Points on a hilly landscape, in no order, each with its height.
A ball rolls from a point to the lowest of its 6 nearest points, and stops where none of them is lower. Distance is the straight distance between rows; heights are no part of it.
Q_78 h=6.6: [100  91  90 141 108 153 101  76 106  96  69 111 115  83 103 137  77  52
  79 107  64 105 119  98 136  44 103  99 106 120 122  75 129  13  88  90
  98 122 114]
Q_614 h=13.5: [108  94  90 117  96 121 107  92 105  95  89 100 107  82 106 117  89  80
  83  97  87  97 117 105 115  71 102 104 114 115 109  85 123  61 101  94
  92 121 105]
Q_603 h=59.0: [ 97  93  83  97  84  64  94  93  79  95 105 115  76  93 102  89  89 127
 117 111 105 112 100  89  91 111  79 101 102 104  85 107  82 131  95 105
  96  86 108]
Q_754 h=20.2: [101  98  88 114 104 117 108  95  97  86  98 128 104  96 100 112  91  90
 100  82  77  95 121  94 112  91 115 106 105 120 112 105 132  62 103  95
 108 122  95]
Q_203 h=10.6: [104  92  89 129  95 131 106  84 102  95  82 111 106  82 105 127  80  65
  85 102  78 101 121 101 121  57 100 103 114 122 114  87 126  45  95  96
  96 123 111]
Q_494 h=39.4: [110  97 135  73 120 126  96 133 128 130 113  67 128 125  84  76 153 101
  83  70 110  62  66 118 102 164 126 113  66  62 107 108  91 118 108  94
  99  83  82]
Q_181 h=20.0: [120  62 110 124  80  94  96  98 115  93  98  93  84 100 100 146  83 106
  81 114  90  88 144  71  88  68 113  92 137 111  97 102 106  71 101  87
  96 133 109]
Q_418 h=41.9: [103  81  98 101  88  83 102 107  95  93 114 102  85  98  98 105  95 127
 103  95 100  90 115  76  91 111 104 107 112 108  90 108 100 105  98  92
 100 106  93]
Q_716 h=22.0: [ 88 136  70 103 105 105 111  73  78  93  93 145 102  89 112 104  73  58
 113 114  85 118  85 107 117  70  95 111  88 119 104 107 118  84 103 119
  97  96 111]
Q_833 h=28.3: [115  69 104 127  85  78  97  94 104  78 112 118  70 102  98 143  85 117
 100 104  78  85 146  54  79  81 116 102 125 115  95 119 106  78 101  87
 106 129 102]
Q_736 h=39.9: [ 89  91  86  98  93  86 109 101  89 110 129 109  95 113  99  87 106 129
 131  75  95 101 100  83  99 147 109 113  85 100  92 110  97 108 108  97
 110  82  92]
Q_343 h=28.1: [ 99  94  86 111  94  87 106  92  86  84 111 138  81 100  97 118  87 106
 113  93  83  99 125  78  93 100 104 111 106 117  94 116 116  88  99  98
 105 112  99]
Q_865 h=7.1: [ 92 131  73  98 108 101 129  92  79 114 122 132 112 131 104  88 112 102
 150  71  81 127  84 105 117 144 114 107  65  95 106 127 112  89 124 113
 116  81  86]
Q_172 h=55.4: [100  78 114  83  90  85  86 115 106  98 101  66  98  96  98  89 104 126
  87 111 130  93 107  97  88 102  91  91 119  90  88  93  79 125  93  97
 100 104  97]
Q_540 h=42.5: [ 91  74 147  60 108 110  76 133 116 115 113  60 119 117  82  73 145 120
  76  91 138  60  88 108  79 142 112 102  97  60  91  97  67 128  95  93
 107  89  85]
Q_77 h=18.3: [ 92  82  97 108  98  91 113 102  88  92 126 129  87 116  93 111  97 122
 123  73  81  88 125  64  94 132 119 114  98 113  98 120 115  81 103  89
 115 104  83]
Q_223 h=34.6: [109  88  99 110  68  74  90  84  85  91  85 117  68  75 111 119  54  94
  99 155 110 116 114  95  88  52  63  91 124 110  92 102  71 122  87 110
  80  99 135]
Q_405 h=58.4: [ 97 121  77  93 102  88 105  93  87  99  95 113  96  92 104  84  95 101
 111 106  98 113  81 114 107 104  82  98  91 108  88 100  96 122 103 111
  96  84 106]
Q_698 h=27.8: [101 133  82 118 112 129 103  80 110 103  71  87 118  82 115 101  89  52
  87 109  92 108  77 124 136  56  93 106  85 112 103  72 117  69 103 110
  81 101 116]
Q_399 h=15.8: [106 120 107  93 121 122 118 118 124 121 111  83 126 113  95  80 134  97
  99  67  88  92  69 122 115 153 122 108  67  83 111 105 109 112 116  97
 105  94  79]
Q_563 h=32.3: [108 138  95 105 118 124 108  96 117 104  82  79 123  90 109  87 111  73
  89  94  94 103  74 132 127  90 101 103  82 100 105  80 120  92 106 104
  88 102  98]
Q_554 h=15.1: [121  66 110 124  66  90  95  92 108  96  82  94  82  92 105 150  65  95
  82 141  93 106 137  85  93  46  93  87 139 112  93 101  93  81  94  97
  83 120 126]
Q_539 h=35.7: [ 92 115  73  95  95  83 112  89  78 107 115 129  96 110 100  86 100 110
 129  89  91 121  88  97 104 130  95 108  84 103  91 114  97 112 108 111
 108  77  99]
Q_775 h=70.0: [ 92 110 102  77  99  71  73 114  92 105  79  76  90  97  97  60 107 120
 104 111 131 119  88 119  81  95  69  76 108  93  95  87  54 156  83 116
  99  81 107]
Q_550 h=33.4: [102 108 105  95  98 112  90  99 113 102  73  62 112  82 106  87 103  89
  77 114 122 105  90 130 107  73  81  88 107  95  99  77  98 105  95 104
  86  98 110]
Q_145 h=41.6: [ 97  62 150  67 104 108  84 133 113 107 118  64 115 118  84  86 143 118
  76  93 131  52  95  87  80 144 121 114 103  67  89 101  74 114 100  80
 106  93  84]
Q_699 h=42.9: [101  77 130  73  96 103  85 119 118 104  99  56 111 100  96  92 117 116
  69 107 135  80 109 104  85 102 102  91 118  80  95  88  85 115  96  93
  99 109  94]
Q_960 h=30.6: [ 86  97 139  70  97 100  70 121 117 108  78  46 109  95  97  75 114 107
  74 116 143 109 101 138  81  75  80  76 126  71  94  69  60 126  84 107
 101 104 105]
Q_864 h=17.5: [109  84 101 106  76  99  98  96 104  99  80  79  95  83 107 118  79  90
  79 133 110 107 113 109 106  53  79  91 126 108  94  86  96  92  96 100
  82 108 119]
Q_380 h=16.4: [ 96 108  97 101 120 126 121 109 112 106 114 111 122 115  96  90 119  97
 104  57  79  86 100  99 115 146 128 113  79 101 116 108 125  80 117  92
 113 108  76]
Q_530 h=52.4: [ 94 118  92  87 111  82  93 116  96 119 100  80 102 113  99  60 122 125
 120  92 115 118  68 122  93 136  87  80  79  86 102  94  64 150  97 110
 108  64  97]
Q_33 h=64.0: [ 88  92  99  82  97  67  79 114  85 107  97  79  87 103  94  63 112 137
 114 102 128 115  89 104  80 121  78  83 100  92  94  95  55 153  86 108
 105  73 100]
Q_845 h=22.5: [102  68 105 126 101  91 100  99  98  77 123 135  74 113  91 134  95 119
 117  83  70  77 145  46  82 105 124 106 111 114 102 123 120  69  98  80
 117 124  84]
Q_178 h=32.5: [ 92 148  70 108 118 110 115  84  93  99  88 120 114  93 113  91  90  60
 109 105  84 114  70 123 126  79  95 107  81 112 101  96 117  88 111 114
  91  94 105]
Q_924 h=57.4: [ 99 111 106  80 102 102  92 111 112 107  89  66 111  93  97  72 115 107
  86 101 119 102  83 122  97 104  87  86  97  91  99  87  89 130  97 107
  97  91  98]
Q_234 h=40.0: [ 92  81  92 109  81  57  99  91  78  91 126 130  63 106  97 108  82 133
 130 102  95 110 118  59  79 121  97 115  98 105  81 118  89 119  95  91
 101  87 104]
Q_146 h=20.5: [100  69 137  86  84 112  88 111 121 110  80  47 115  97 104 119  99  98
  59 131 128 105 121 120  98  62  92  83 137  82  94  74  87  90  89  92
  94 116 111]
Q_556 h=40.6: [101  76 112  87  98 105 100 117 111 103 115  79 107 105  93  95 120 121
  86  83 109  73 104  84  92 132 112 107 104  97  97 101  97 106 103  89
 103 104  84]
Q_446 h=42.8: [ 95  84  92  93  92  75  99 107  86 117 130  88  91 120  99  69 115 138
 138  80 115 107  83  87  89 153  98 106  78  89  93 105  76 134 105  95
 114  63  94]
Q_557 h=16.6: [ 97  94  92 104 111 115 116 105 100  97 117 124 109 113  95 100 107 108
 111  64  77  85 115  83 107 136 124 110  88 111 109 111 125  74 110  87
 117 112  77]
Q_195 h=13.1: [ 92  88  91 110 104  96 112  94  81  88 120 146  89 114  91 112  93 112
 123  77  72  94 128  67  98 116 118 108  97 118 106 124 129  70 102  93
 117 110  86]
Q_403 h=50.4: [111 152 115 100 124 121  90 104 124 114  69  53 121  88 111  75 115  75
  85 109 110 115  52 146 120  71  88  87  77  81 105  67 101 114  91 106
  83  85 106]
Q_630 h=33.6: [115  53 127 107  90  89  92 116 115  91 127  77  90 117  93 129 107 126
  83 101 110  56 128  51  75 111 131 105 130  99  90 108  92  89 103  72
 104 120  82]
Q_941 h=23.4: [ 99 101  86 119  97 108 106  79  84  80  94 147  90  87 102 127  72  71
 102 108  78 105 122  91 107  63 101 106 108 125 109 111 125  63  96 103
 103 114 113]
Q_763 h=22.4: [108 137  92  98 116 107 129 111 110 129 120  95 117 127 108  78 133 106
 133  67  87 116  56 124 117 157 108  99  52  75 109 111  94 119 124 109
 113  78  80]
Q_515 h=4.3: [ 95  83 128  68 101  98  79 121 110 105 101  60 108 105  95  77 123 123
  81 104 138  84  96 106  82 115  97  91 110  80  93  92  71 130  92  99
 105  99  93]
Q_422 h=18.2: [100 107  98 112 122 135 115 104 110  95 101 109 125 101  99 101 111  84
  88  66  74  84 107 102 117 121 129 110  89 107 122  99 137  66 111  87
 110 124  81]
Q_101 h=38.9: [102  83  97 116  77  58 101  85  82  81 114 136  61  95  96 128  77 121
 120 117  92 107 128  58  77  95  96 113 110 111  82 119  89 116  95  99
  96 103 113]
Q_431 h=26.8: [ 85 121  78 109 112 115 110  66  67  81  93 163 101  92 103 124  61  50
 116 114  79 115  99  94 117  58 103 110  95 124 120 116 131  62  97 114
 102 102 108]
Q_360 h=44.2: [104  65 115  98  87  81  92 117 106  92 121  78  89 106  96 108 104 134
  91 103 118  75 116  63  81 114 109 103 120  98  88 103  84 108  98  81
 101 108  89]
Q_391 h=8.3: [ 89 114  75 102 118 110 124  83  58  95 114 166 107 139  95 108  96  99
 149  73  73 118 106  84 115 129 124 108  75 110 126 139 141  59 111 105
 117  87  80]
Q_766 h=8.8: [ 96 129  77  96 109 100 120 100  97 115 113 110 111 115 104  79 114 106
 128  79  88 117  76 113 112 139 102 106  72  94  96 106 102 109 115 110
 108  82  90]
Q_392 h=47.8: [ 92  93  97  87  97  85  95 114 100 115 116  79  99 110  95  70 118 133
 119  88 118 101  81  98  91 144  94  95  84  89  93  98  74 139 102  99
 106  72  91]
Q_275 h=62.7: [103 165  76 103 126  95  97  99  98 110  76  98 105  91 117  71  96  73
 111 120 100 126  42 137 113  74  74  81  75  97  98  82  82 130 101 125
  88  69 109]
Q_346 h=43.6: [ 94  98 128  67 109 102  81 125 117 112  99  58 114 109  89  66 131 118
  82  95 133  92  83 120  83 122  98  88  97  71  97  90  74 137  91 100
 103  92  93]
Q_481 h=11.4: [ 90 114  79 107 118 112 114  82  70  86 103 161 105 112  97 112  89  84
 121  85  73 108 114  90 114  99 115 105  90 122 119 126 142  59 102 100
 115 107  89]
Q_166 h=27.4: [105  74 101 122 104 106 103 104 106  82 113 125  90 101  97 128  94 109
  98  79  73  79 139  65  93  96 123 102 115 114 107 114 128  59 102  83
 115 130  87]
Q_512 h=66.1: [101 142  82  96 115  89  85 100  97 108  69  85 100  86 111  67  93  79
 104 122 116 123  56 139 105  64  65  75  89 103 101  78  72 139  94 123
  88  75 116]
Q_543 h=18.4: [101  80 101 117 123 128 109 101 102  85 116 137 110 115  94 111 103 103
 105  61  65  75 131  71 105 122 131 101  93 113 124 115 147  46 105  79
 128 127  73]
Q_157 h=62.6: [ 99  95  89  98  83  65  87  92  79  93  95 110  73  84 104  94  81 116
 107 126 117 113 102  99  88  88  67  93 115 105  86 104  71 138  90 109
  91  88 117]
Q_980 h=22.6: [112 131 109  90 122 116 112 119 124 126 105  74 124 116  97  73 134 102
 100  76  96 103  58 130 112 146 109  96  62  75 108 101  98 128 109 104
 102  81  84]
Q_482 h=31.2: [107 129  86  94 113  90 113 112 101 130 119  86 105 129 106  67 130 121
 144  72 105 124  53 121 103 154  95  90  62  72 110 104  71 137 117 110
 115  63  94]
Q_232 h=12.3: [105 103  94 124 104 146 103  86 114  99  69  84 123  83 107 126  93  58
  72 100  82 102 104 113 134  62 105 106 104 113 116  67 124  39  97  89
  89 119 108]
Q_439 h=38.6: [102  75 130  73 108 119  95 128 121 114 117  70 120 115  86  86 140 113
  79  77 118  57  90  96  93 150 122 114  92  76 100 103  92 110 106  86
 101  95  81]
Q_351 h=33.7: [108  66 120  93  92 102  95 115 118  95 108  71 104  99 101 112 109 115
  73  99 117  70 117  82  88 101 116 102 127  93  96  97  98  94 100  84
  98 120  89]
Q_573 h=17.9: [101  89 113  91 113 126 112 122 120 113 117  89 123 111  90  91 130 102
  87  64  92  67  95  97 105 156 131 117  85  93 111 104 113  94 114  85
 104 107  76]
Q_661 h=24.1: [105  99 105 101  94 122  97  97 115 102  77  66 112  82 106 105 100  85
  74 111 112 102 100 123 113  70  91  94 113 101 102  76 110  86  98  99
  84 107 111]
Q_337 h=23.9: [ 97 103  87 115  84  97 109  74  81  82  96 148  79  78 105 129  57  67
 103 125  85 115 111  92 103  54  90 108 114 124 103 111 110  85  95 112
  92 110 123]
Q_580 h=38.0: [100 105  85  92 101  90 110 105  98 122 127  92 105 122 101  72 122 127
 136  72 105 107  74 102 100 160 104 102  69  84 101 108  84 126 115 105
 114  69  93]
Q_454 h=13.0: [ 94  81 143  70  92 114  78 115 124 112  80  42 117  98  99  97 110  99
  60 122 140 101 111 131  91  68  86  81 128  69  96  71  78 104  88  98
  97 112 109]
Q_478 h=31.6: [ 89  90  84 104  87  73 107  88  71  98 125 140  77 109  95 103  91 125
 138  89  91 113 111  72  92 131 100 119  93 107  88 121 102 106 102  99
 107  83  99]
Q_707 h=26.6: [ 87 113  83 107  97  90 110  75  65  83 107 168  85  99  97 118  75  85
 124 105  84 116 109  82 101  94 100 110  97 121 104 126 120  87  99 113
 104  99 105]
Q_292 h=53.3: [ 98 106  94  90  87  69  76 100  79  98  72  93  78  80 103  79  81 103
 104 135 125 122  91 118  84  66  55  79 115 106  97  90  55 147  82 120
  88  82 123]
Q_586 h=69.0: [102 144  85  94 119  87  95 105 100 113  79  88 105  96 106  63 108  99
 113 109 105 123  56 137 103 100  76  77  83  95  96  87  78 142  96 120
  97  73 104]
Q_528 h=54.7: [ 92  86  87  93  86  61  90 104  79 106 111 100  77 104  99  80 100 139
 125 100 115 112  96  87  85 130  82 100  96  97  85 103  69 141  94  97
 102  75 104]
Q_335 h=34.8: [ 88 103  91 111  87  77 107  70  67  75 111 171  67  95  97 134  68  96
 126 114  84 116 118  66  88  86  97 114 103 118 100 129 111  97  97 114
 100 101 115]
Q_899 h=33.8: [ 89  78 149  63  98 103  72 123 122 107  95  50 113 105  95  87 121 111
  66 113 149  86 111 122  76  89  95  86 126  62  91  82  63 117  89  96
 108 112  98]
Q_942 h=43.2: [107 156  81  98 123  94 119 114 104 123 102  94 111 118 112  71 124 103
 132  89  91 133  40 135 114 129  89  82  59  79 103  98  82 134 111 115
 106  67  93]
Q_235 h=27.3: [ 99 117  93  92 112 106 111 107 112 111 106  88 115 107  99  76 124 106
 103  79  97 102  76 116 111 139 107  99  76  94 101 101 102 117 109 104
 103  89  86]
Q_433 h=26.7: [105 110  92 102  96 111 107  97 110  96  90  91 109  88 103  96 102  89
  87  94  96  96  99 114 114  95 100 106 102 110 102  89 115  90 104 101
  95 112  98]
Q_890 h=31.5: [113 144 114  96 128 123 107 111 132 114  90  66 127 102 100  75 128  83
  85  86  93 102  52 143 121 113 109  98  67  77 108  88 113 117 101  98
  90  93  86]
Q_798 h=24.2: [ 96 132  79 101 116 110 120  93  94 103 103 117 114 106 105  87 109  86
 112  82  79 110  86 117 117 117 109 108  78 108 102 106 120  89 114 108
 106  98  89]
Q_156 h=23.5: [ 99  99 135  80 102 127  83 106 129 111  74  41 126  91  98  97 116  84
  59 112 125 100  97 140 107  75  93  88 110  73 103  69  97  97  90  97
  89 107 108]
Q_883 h=23.1: [109 116 120  89 119 131 102 114 132 111  94  60 130  99  94  86 130  83
  69  84 102  83  75 133 115 120 120 105  82  78 113  88 118 102 104  90
  90 107  87]
Q_362 h=52.6: [105 130  94  94 109 100  88 100 109 105  74  74 109  82 107  73 105  87
  91 114 113 113  72 136 108  74  76  84  92  99  99  77  93 122  93 115
  86  87 110]
Q_307 h=22.1: [ 83  93 152  66 101 113  70 120 127 117  77  40 116  99  98  86 116  95
  62 121 144 109 108 149  80  65  85  75 128  58  95  59  57 112  84 103
 103 106 112]
Q_414 h=44.0: [ 90  67 131  75  99  96  87 132 105 112 127  60 108 119  84  77 134 131
  92  92 129  66  91  84  80 153 109 107  98  76  89 103  68 124  99  87
 111  82  85]
Q_99 h=36.3: [109 135 124  96 117 141  89  95 134 116  63  39 127  87 103  90 119  64
  69 109 111 108  67 145 127  68  97  97  87  74 108  63 108  90  88 101
  78  96 105]
Q_982 h=49.5: [ 87  68 117  82  94  84  84 123  96 111 128  69  96 116  89  69 123 141
 113  91 130  85  88  82  75 151 101  99  93  83  90  99  61 134  96  88
 112  72  90]
Q_578 h=25.7: [114  63 116 109  94 106  99 115 117  93 115  89  97 103  99 126 103 116
  79  84  94  68 131  69  90 102 127 105 127 102 104 100 111  74 107  78
 105 130  84]
Q_411 h=40.8: [106  63 108 111  86  74  97 109 100  86 128  97  77 115  89 120  99 132
 106  94 100  73 127  50  77 118 115 111 115 106  84 113  93 100  99  77
 105 109  89]
Q_477 h=48.0: [ 95  61 127  81  91  89  88 126 103 101 125  66 101 114  90  90 120 137
  90  97 129  66 103  71  76 137 111 105 110  87  84 102  75 120  98  79
 107  91  83]
Q_139 h=17.1: [121  52 120 132  70  96  91  95 125 108  83  79  95 110 101 167  76  96
  71 147  82 104 147  79  91  42 113  75 154 111  92  96  96  61  96  87
  85 132 123]
Q_804 h=32.8: [ 98 127  75 106 106 105 114  85  90  96  94 126 105  91 107  94  91  79
 107  99  84 108  91 112 115  96  98 108  92 117  99 102 118  91 106 110
  99 101 102]
Q_514 h=43.4: [ 94 159  67 104 119 100 110  85  91 105  86 119 108  93 118  85  90  64
 113 115  89 123  58 127 120  78  83 101  74 106  95  94 102 107 105 122
  93  81 108]
Q_104 h=12.5: [ 98  81  95 120  93  76 102  87  87  76 115 145  67 106  94 133  85 115
 121  97  77  98 136  54  80  96 111 112 110 117  96 128 112  86  99  93
 108 116 102]
Q_935 h=28.9: [122  55 118 131  90  87  87 101 126  85 115  93  81 117  95 150  95 114
  91 103  81  64 154  41  69  84 135  92 137 107 100 117 102  66 104  73
 108 136  95]
Q_943 h=29.0: [110  58 114 128 105 107  97 110 119  80 123 112  89 111  92 135  98 116
  95  80  73  59 144  47  82 106 135 102 121 107 109 117 119  56 105  71
 119 135  78]
Q_24 h=29.9: [107  87 106  95  78  89  84 100  98 100  77  79  89  84 109  99  77 101
  84 140 125 113 110 116  94  51  65  81 126 101  94  85  76 112  88 108
  85  97 125]
Q_102 h=40.5: [ 99 149  74 101 115  99 119  98  95 109  97 109 113 104 112  77 106  89
 119  95  86 122  62 123 118 112  92  98  73 101  95 103 104 112 113 116
 104  83  95]
Q_750 h=12.7: [ 97 115  80 125 107 135 108  78  94  96  81 124 109  88 110 118  73  48
  94 106  79 107 102 108 129  51 100 110  98 121 117  87 125  46  95 104
  96 112 114]
Q_567 h=67.5: [100 133  79  92 106  80  86  94  89 101  78 100  94  84 106  69  92  92
 107 123 107 124  67 130  99  82  68  80  94 103  96  90  72 142  94 121
  94  73 113]
Q_987 h=35.3: [100  88 101 124  75  65 103  70  84  72 103 157  54  85 102 150  58  95
 115 139  87 115 131  56  77  68  92 105 116 115  96 124  92 110  94 110
  93 115 134]
Q_108 h=13.6: [ 91 120  76 105 115 112 123  90  79  98 108 143 113 117 100  99  99  93
 127  75  75 111 102 100 116 122 116 110  80 112 106 120 129  75 111 106
 114  97  85]
Q_585 h=21.9: [102 118  88 108  96 116 100  88 107 103  74  81 112  79 110  96  89  70
  85 120 106 110  87 124 122  55  80  97 101 110 101  72 107  86  98 109
  79 100 116]
Q_84 h=23.7: [103  92  93 107  99 107 111 104 103  93 107 110 102  97  98 105  99 104
  93  79  89  89 114  91 105 109 112 109 105 112 102 105 120  82 106  91
 107 118  91]
Q_581 h=23.8: [107 112 105 107 110 132 104  97 120 101  83  71 124  86 102 101 112  76
  73  88  97  94  95 124 121  93 111 107  98  98 111  77 124  76 104  93
  90 113  97]
Q_849 h=5.0: [ 91 100  82 107 120 110 114  81  67  87 113 172 100 123  91 118  89  99
 136  78  70 103 120  76 109 116 122 101  87 115 122 133 148  57 105  96
 123 103  81]
Q_925 h=36.0: [100  93 128  75 112 115  94 125 121 117 111  68 120 112  88  76 137 114
  83  83 121  72  80 112  94 146 113 102  83  72 101 100  89 123 101  92
 102  91  85]
Q_776 h=28.8: [106  85  97 123  83  77 104  80  87  75 106 146  64  95  96 141  71 100
 111 115  83 103 133  67  84  73 100 108 115 118  95 121 107  90  98 101
 100 119 117]
Q_148 h=12.8: [110  78 100 127  77 111 104  87 103  98  80  99  92  83 106 139  68  76
  79 129  85 108 123  97 110  44  91  96 127 119 101  89 107  63  96  99
  85 116 122]
Q_617 h=23.6: [111  83  99 122  66  81  99  81  92  90  89 123  69  77 108 138  53  86
  97 147  95 114 122  86  90  44  78  98 125 113  94 105  87  98  92 108
  82 110 137]
Q_991 h=49.6: [109  89  95 104  79  76  94  92  88  89  95 109  76  82 105 110  74 110
  98 126 108 107 115  92  91  74  75  98 121 109  87 103  87 118  94 104
  88 102 117]
Q_885 h=28.6: [ 93 108  86 108  83  84 105  69  73  81 104 160  75  81 103 124  57  76
 115 128  90 119 109  84  94  70  85 110 107 119 100 115 104 101  92 116
  95 101 123]
Q_688 h=13.8: [ 96 115  78 114  94 112 108  77  94  96  83 119 100  79 110 112  69  59
  93 118  88 110  96 112 121  50  84 109 101 123 102  88 112  75 100 109
  87 104 120]
Q_464 h=27.0: [107  87  95 124  92  92 102  86  90  81 103 141  73  93  98 135  76  94
 105 102  79  99 133  74  94  73 107 107 118 121 101 118 120  73  97 100
 104 123 108]
Q_389 h=49.4: [ 97  78 105  88  93  88  95 117 101 102 117  80  96 107  93  86 112 135
 101  92 119  87 101  83  87 134 100 103 102  95  86 104  83 124 100  91
 104  90  89]
Q_511 h=54.0: [ 96 103 113  77  99  90  78 115 105 103  85  65 102  95  99  70 109 115
  87 111 133 107  95 125  85  90  78  78 111  87  95  84  74 136  88 108
  98  94 103]
Q_979 h=37.8: [109 147 105  93 126 107 109 117 116 121  92  75 118 109 104  68 128  98
 104  90  98 116  48 139 113 126  96  84  68  78 105  90  95 134 104 108
 100  78  89]
Q_638 h=24.0: [ 97 117  78 102  89  90 102  72  80  91  93 139  84  75 113 111  58  69
 107 129  96 117  93 101 105  62  76 106 102 118  98 104  98 106  97 118
  89  95 124]
Q_626 h=26.9: [ 80  88  94 111  96  72 108  77  57  83 125 174  67 122  89 133  85 118
 150  94  81 118 125  48  83 118 116 118  91 111 103 140 118  85 102 102
 110  91 103]
Q_831 h=12.9: [ 95  98 123  80  92  99  75 113 111 107  70  54 106  91 105  83 102 101
  80 126 135 114 102 136  86  60  68  73 122  85  97  72  71 120  86 108
  92 102 112]
Q_304 h=7.3: [101 109  91  89  93  82  88 100  93  99  83  86  94  86 102  78  95 108
  99 119 117 112  89 119  98  86  70  86 107 104  94  90  81 133  96 114
  94  88 110]
Q_907 h=33.5: [105  81 120  85  97 114  94 112 118 104  94  62 113  93  97 101 114 107
  70 102 120  78 106 107  97  99 107  98 113  88 101  90 104  99  98  92
  95 117  94]
Q_657 h=34.1: [100 134  79 107 106 108 104  88 100 100  84 101 110  84 110  88  91  68
  98 113  98 111  78 124 120  73  85 101  88 111  97  86 109  98 103 114
  87  94 111]
Q_430 h=47.1: [101  93  88 103  84  73 102  91  84  90 110 124  76  93 100 107  83 116
 114 105  97 108 113  80  90 102  91 107 107 112  87 110  96 115  97 102
  97  98 107]
Q_30 h=37.5: [107  85  99  98  84  90  92 101 100  95  92  84  93  85 104 103  88 109
  85 119 116  98 113 103  97  77  82  93 120 103  90  93  95 110  95 103
  91 106 107]
Q_923 h=16.7: [101 109  91 116 110 132 108  94 106  92  88 106 116  90 104 109 100  75
  86  81  79  93 111 110 122  88 115 108  98 117 117  90 136  59 104  92
 101 125  96]
Q_61 h=29.5: [104 109 123  77 117 121  94 117 128 113  95  60 125 103  90  77 134  98
  75  86 113  86  75 131 104 124 111  97  86  74 106  91 101 123  98  97
  93  98  88]
Q_568 h=36.2: [ 95 135  71 100 101  95 101  80  86  99  90 123  99  81 112  91  77  69
 105 121  96 118  76 120 114  73  77 101  92 113  94  97 100 110 105 120
  91  86 117]
Q_285 h=28.7: [110  74 113 100  90 111  97 108 115  99  95  73 107  88 100 120 103 100
  69 103 109  88 117 101 103  84 107  96 127 101 102  87 111  83 102  88
  93 122 100]
Q_957 h=36.1: [102  82 128  76 105 118  93 121 123 108 100  61 121  99  92  94 129 106
  66  92 124  71  97 110  96 119 114 104 103  78 101  93  99 110  99  92
  97 110  88]
Q_928 h=46.3: [ 91  76  96  97  84  65  95 102  83 104 127  99  78 110  95  86 100 142
 131  90 111 100 102  71  85 141  95 109  94  97  83 109  78 129 100  90
 107  76  96]
Q_790 h=22.3: [ 83 139  67 101 118 110 114  73  62  87 100 163 106 109 103 108  76  64
 127 102  76 123  89  99 117  89 109 111  83 121 112 125 131  73 106 117
 105  93  98]
Q_365 h=18.5: [107  96  89 116  84 100 105  89  91  88  93 121  86  81 106 124  75  85
  93 113  88 101 119  96 103  63  88 103 115 120  99 102 110  79  98 105
  94 114 116]
Q_786 h=19.0: [105  81 103 103 109 124 109 112 113  96 114 100 113 101  96 106 113 102
  84  68  86  72 114  85 105 126 129 111 102 102 111 100 119  76 107  82
 108 122  82]
Q_902 h=29.7: [105 114 130  81 114 131  90 107 133 112  79  46 124  93  96  88 125  83
  66 101 120  92  81 144 109  93 103  96  94  70 107  74 106 104  91  95
  89 103  95]
Q_595 h=13.7: [ 96 108  83 100 107 105 122  97  92 108 121 120 110 118  99  89 111 107
 124  66  81 101  97  97 111 145 118 112  79 104 102 116 116  90 116 103
 113  96  84]
Q_674 h=16.5: [ 87 108  80 100 102  92 116  78  59  96 119 163  91 119  94 110  88 104
 142  85  79 119 108  79 102 125 113 113  85 112 105 131 123  83 106 110
 113  87  94]
Q_770 h=27.1: [ 97  75  99 125  86  56 100  81  83  73 119 149  55 109  92 144  82 122
 131 110  80 102 143  36  69  98 110 117 103 116  91 131  98 101  98  91
 105 109 110]

Where does a ball stop that starts at each point below?
Q_414 -> Q_399
Q_477 -> Q_865
Q_145 -> Q_399
Q_389 -> Q_865
Q_630 -> Q_865
Q_982 -> Q_865
Q_935 -> Q_78
Q_617 -> Q_78
Q_223 -> Q_78
Q_563 -> Q_78

Call two points neighbours if one is among the 6 nearest of the other. Go from one point of each pair to the other, from neighbour to neighbour, staying as low as possible. Name the highest point that can't be avoided.
Q_78 / Q_399 -> Q_422
Q_849 / Q_865 -> Q_391
Q_865 / Q_399 -> Q_380
